Points on a hilly landscape, in no order, each with its height.
A climber steps from a point to the highest of its 2 nearest points, and stops where none of them is higher. Distance is the straight distance between rows; heights are no part of it.
q_469 (h 483): [150 132 123 150 144 105 147 141 116 125  86 158 136 150  55 102 158 124
 103  72 131]
q_848 (h 515): [ 93 126 123 157  96 206 118 147 109 142 154 110 139 117 142 135 120 116
 145 130 119]
q_372 (h 476): [176 160  78  94 147 139 128  98  91 109 131 157 162 108 134 151 119 111
 124 121  81]
q_795 (h 241): [ 69 117 120 183 106  98 114 156 166 131 130  94  89 143 101 128 154 137
 141 202 163]
q_894 (h 434): [124 163 131 112 115 163 117  85  86 185 167 173 172 125 164 154 121 124
 158 135  86]
q_569 (h 563): [172 135 110 139 155 124 169  79  85 141 104 145 183 143 102 125 111  84
 137 107 127]
q_782 (h 286): [158 123 125 126 146  65 108 167 164 103  80 106 102 147 106  92 106 130
 137 131 158]
q_701 (h 96): [ 85  90 126 162  78  74 151  99 164 131 117 132 121  79 132 119 106 161
 144 203 125]
q_345 (h 337): [131 122 134 155 103 143 119 161 132 108 128  81 119 133 117 118 122 126
 126 116 137]
q_739 (h 787): [152 127 134 130  55 109 206  65 152 138 141 122 167 129 111 126 137 111
 132 145  86]
q_201 (h 653): [118 109 176 132 172 143 109 176 125 105 167 146 125 118 137 115 106 151
 135  62 134]
q_998 (h 629): [171 124 175 135 173  90 133 170 102 104  87 145  60 118  34 130 152 163
  97 142 123]
q_318 (h 474): [111 147  90 123 116 204  96 134  87 175 163 145 150 122 160 140 111 112
 163 120  99]
q_829 (h 199): [ 74  86 120 154  62 157 142 120 123 197 134  97 131 105 141 145 150 151
 164 137 118]
q_123 (h 469): [117 109 239 127 140 170 119 142 156 153 152  92 130 106 125 108 102 111
 125 109 189]
q_257 (h 576): [ 98 123 148 126 155 144  93 192 153  82 135  93  44 118 116 101 129 125
 110  98 117]
q_803 (h 224): [ 49 100  97 157 101 132 134 144 174 170 135  82  85 140 116 142 186 122
 152 184 174]
q_231 (h 572): [143 112 181  93 155 121  93 156 137 127 112 107 121 135 152 132 121 160
  76  96 186]
q_689 (h 462): [142 117 106 109 139 120 129 168 113 108 102  80 106 113 177 119 119 138
 126  89  82]
q_577 (h 69): [ 91 129 140 164 125  79  99 141 127  85 135 137  65 104 114 137 141 173
 115 196 108]
q_531 (h 498): [149 126 136  95 171 111 107 141 105 119  94 123 155 138 187 147 112 142
  88 124 186]
q_974 (h 331): [161 130 116 109 176  65 162 158 189 104  82 143 126 147 159 100  95 161
 180  78 174]
q_743 (h 58): [123 122 129 146 154  87  89 167 109  73 127 166  72 136  97 127 140 168
 116 159 145]
q_978 (h 115): [ 87  93 168 165 113  94  99 148 161 166 140 127 136 109 122 132 106 160
 166 119 143]
q_471 (h 619): [143 139 139 145 139 159 141 106  93 140 145 133 172 149 133 123 109  79
 143 107 145]
q_615 (h 34): [153 119 129 149 167 127 132 138  73  83 107 164 146 131 121 111  99 130
 114 148 185]
q_825 (h 601): [114 103 155 144 153  96  98 175 127 104 142 138 101 120 112 131 102 173
 134 107 102]
q_534 (h 517): [170 136 130 152 168 111 181 119  86 149  70 158 174 130  84  98 147 121
 119  81 134]
q_273 (h 551): [166 124 183 147 122 129 152 145 111 115 125  98 113 137  64 141 158 144
  90 135 162]
q_498 (h 189): [ 72 109 135 158  67 132 151 109 135 160 168 112 119 119 127 143 169 161
 143 145  62]
q_604 (h 138): [116 124 223 145 112 118 140 114 115 166 173 115 162 125 124 151 151 155
 126  98 118]
q_565 (h 443): [154 139 109  85 166  74 128 111 115 129  91 152 171 137 186 147 115 145
 107 117 137]
q_40 (h 390): [137 133 114 145 112 106 121 111 108 100 123 144 140 136 110 156 139 148
  91 163 130]
q_790 (h 158): [ 95 134 171 170 125  79 136 128 154 120 165 146  93 143  48 153 160 152
 138 155 135]
q_416 (h 207): [144 158 110  75 120 210 120 119 128 127 135 137 148 155 160  84 104  62
 145  81 126]
q_396 (h 719): [134 135  88 136  71 108 200  71 165 109 143 156 151 139  78 139 149 107
 112 170 107]
q_463 (h 579): [180 169 111  89  84 126 172  36 164 169 133 170 163  98 114 143 130  91
 125 166 113]
q_399 (h 597): [ 84 109 143 131 144 161  95 179 158  96 157 141  91 126 131  91 114 135
 122  78 146]
q_166 (h 325): [128 120  87 113 141 126 122 135 174  99  82 154 152 165 153  91  89 107
 133  94 211]
q_672 (h 402): [166 119 174 109 152  71 132 146 101 123 110 111 133 110 135 130 116 164
 110  94  84]
q_272 (h 623): [102 146 136 135 155  82  94 189 138 108 124  95  36 126 105 118 138 123
 141 127  99]
q_931 (h 651): [153 139 103  94  81 131 207  55 183 138 166 174 158 120 103 152 151 101
  95 188 134]
q_929 (h 514): [156 118 217 132 146 136 130 152 114 140 134 108 133 123  95 122 131 129
 100 104 169]
q_785 (h 46): [160 108 149 140 162  90 120 151  88  76 109 183 122 120 112 115 118 196
 126 152 159]
q_844 (h 561): [112 120 127 149  98 194 163 123 109 142 183  94 165 127 130 149 138 111
 129 173 142]
q_436 (h 573): [119 126 128  71 154 176 123 154 154  74 116 132 112 137 170 106 135 127
  77  62 164]
q_181 (h 253): [ 97 131  74 106 115 199  84 131 164 107 118 137 149 127 151  99  93  80
 126 111 178]
q_480 (h 710): [124 150 145 138 149 213 128  92  93 179 166 119 160 151 165 133 118  81
 157 149 148]
q_749 (h 429): [146 148 122 128 107 130 159  60 111 123 142 166 171 104 113 168 141 124
 100 165 126]
q_891 (h 516): [181 145  95 121 122 137 153 120  84 103 131 126 156 150 127 130 126 101
 134  83  78]
q_655 (h 363): [163 113 101 119 174  78 139 137 146 100  84 152 156 151 158  85  82 127
 154 123 196]
q_833 (h 661): [131 121 157  74 178 125 122 166 174  84 107 137  95 133 152  99 121 156
  99  83 197]
q_479 (h 724): [107  98  47 122  83 173 103 151 123 174  97 110  99 123 141 121 127 108
 165  92  91]
q_746 (h 126): [ 99 103 198 149 135  82 119 115 118 184 143 129 162 103 157 138 109 155
 157 112 124]
q_171 (h 663): [ 87 119  61 161  94 156 102 147 110 120 135 124 104 135 123 126 122 120
 159 111  71]
q_854 (h 427): [150 158  84 135 114 140 115 101 110 124 143 189 173 156  81 164 146 124
 124 115 145]
q_542 (h 669): [133 122  52 102 103 173 107 125 125 196  96 116 145 106 155 137  98 106
 192 122 112]
q_584 (h 316): [ 90 131  70 115  81 149 111 115 109 165 130 132  93 106 142 164 159 147
 139 135  43]
q_742 (h 592): [160 124 172 172 140 109 154 153 116 112 101 145  96 124  15 123 161 162
 111 171 157]
q_82 (h 104): [106  90 178 163 109  62 137 117 161 145 119 135 146  94 118 113  89 155
 170 178 147]
q_897 (h 168): [109 157 144 164 111  67 128 118 144 121 143 126  89 164  65 129 178 120
 131 128 100]
q_157 (h 547): [161 172 129  91 127 202 145  70 109 183 182  99 161  87 136 146 147 104
 151 210 112]
q_817 (h 362): [136 143  91 143 103 152 115 138 117  96 136 105 124 148 111 155 140 117
 106 155 109]
q_413 (h 227): [119 118 111 116 133 175 129 128 157 116 110 125 145 139 166  67  87  72
 152  82 149]
q_593 (h 180): [100 133 137 156  82 111 145 104 140 131 174 120 125 162  93 154 172 143
 129 139  94]
q_986 (h 403): [161 122 121 114 196  67 155 106 110 128  77 171 162 143 151 114 118 140
 134 107 172]
q_936 (h 624): [123 133 143 138 138 208 156  75  89 180 183  98 170 116 160 154 134  99
 151 203 126]
q_465 (h 88): [100 118 123 156  75  80 168  99 177 100 136 137  80  92 139 131 137 146
  92 211  99]
q_410 (h 302): [ 94 111 107 123  95 104 117 124 109 136 117 114 101  98 163 144 136 153
 131 113  42]
q_695 (h 309): [146 124  95 101 146  82 131 172 179  97  78 106 109 155 149  88 108 141
 142  79 147]
q_387 (h 262): [118 134 123 162 123  90  97 166 157 104 103  92  84 157  99 107 127 118
 133 178 164]
q_330 (h 606): [141 143  66 102 129 140  93 133 138 155 101 131 165 133 165 147 106 106
 143 128 135]
q_946 (h 523): [171 167 120  87 106 132 152  47 120 174 134 138 156  88 143 133 116  85
 143 167  72]
q_865 (h 505): [116  99 138  82 149 163 120 167 149 126 107  96 116 114 206 105 112 130
 115  69 160]
q_248 (h 488): [178 132 105 105 145 114 145 156 110  87 115  99 127 155 140 113 131 125
 122  54  75]
q_755 (h 431): [134 112 133 117 126  77 103 151 124 121  90  94 109 126 143 133 135 162
 109 128 101]
q_636 (h 449): [125 108 195  99 195 162 120 140 119 131 123 106 117 113 199  95 103 118
 105  91 172]
q_710 (h 287): [ 88 127  85 111 124 142  93 140 195  81 110 149 112 155 135  77 113  95
 122 101 180]
q_656 (h 508): [132 133 102 121 147 145 109 152 124  97 124 142 115 166 135 117 134 124
  93  67 146]
q_230 (h 673): [143 144 167 115 175  77 104 175 134 109 121 121  35 139  63 134 140 143
 115 129 112]
q_102 (h 461): [132 154 102 131 114 170 108 132 114 113 155 172 151 180 111 138 136  98
 123  84 125]
q_777 (h 373): [156 118 162 114 198 117 137 138  85 120 125 103 137 111 180 118 125 130
 120  91 111]
q_224 (h 79): [ 66 139 114 144  94  76 124 113 151 109 112 122  66 105 132 140 166 145
 103 214 119]
q_740 (h 336): [121 154  75 124  77 136 109 114 119 119 139 139 129 122 136 174 146 126
 111 160  61]
q_576 (h 536): [162 172  64  66 155 148  97 111 121 159 131 159 175 119 160 156 132 115
 146 118 108]
q_587 (h 430): [162 143 142 126 147 147 155  71  71 122 122 106 156 101 148 146 115 105
 104 183 111]
q_135 (h 600): [ 95 131  99 160 130  99 102 143 118  97 148 149 105 137 121 134 134 143
 127 118  86]
q_673 (h 473): [170 152 140 106 155 163 145  57  87 165 138 115 160 130 150 136 121  84
 137 156  73]
q_3 (h 481): [140 157 107 106 101 174 138  79 128 155 181 143 172  88 115 166 143 114
 135 189 109]
q_444 (h 428): [124 104 200 134 145 173 119 135 120 153 146  80 137 120 172 106 107 101
 115  98 150]
q_395 (h 209): [ 73  98  99 147  58 168 125 138 159 192 129  82 105 154 122 144 164 134
 160 145 145]
q_23 (h 149): [103 120 200 151 134 108 121 135 132 134 172 143 127 142  78 153 141 170
 113 111 140]

Where does a climber stop that starts at each point below?
q_224 => q_833
q_587 => q_739
q_444 => q_230
q_790 => q_833
q_584 => q_480
q_710 => q_833
q_695 => q_833

Call two points neighbours if one is among the 2 nearest of the other. Go from one point of each pair to the other, from neighbour to neighbour, staying as high as possible. Name the lowest point that can't be avoided.
q_480, q_201 => q_444
q_201, q_479 => q_135
q_230, q_891 => q_372
q_201, q_230 => q_257
q_833, q_480 => q_469
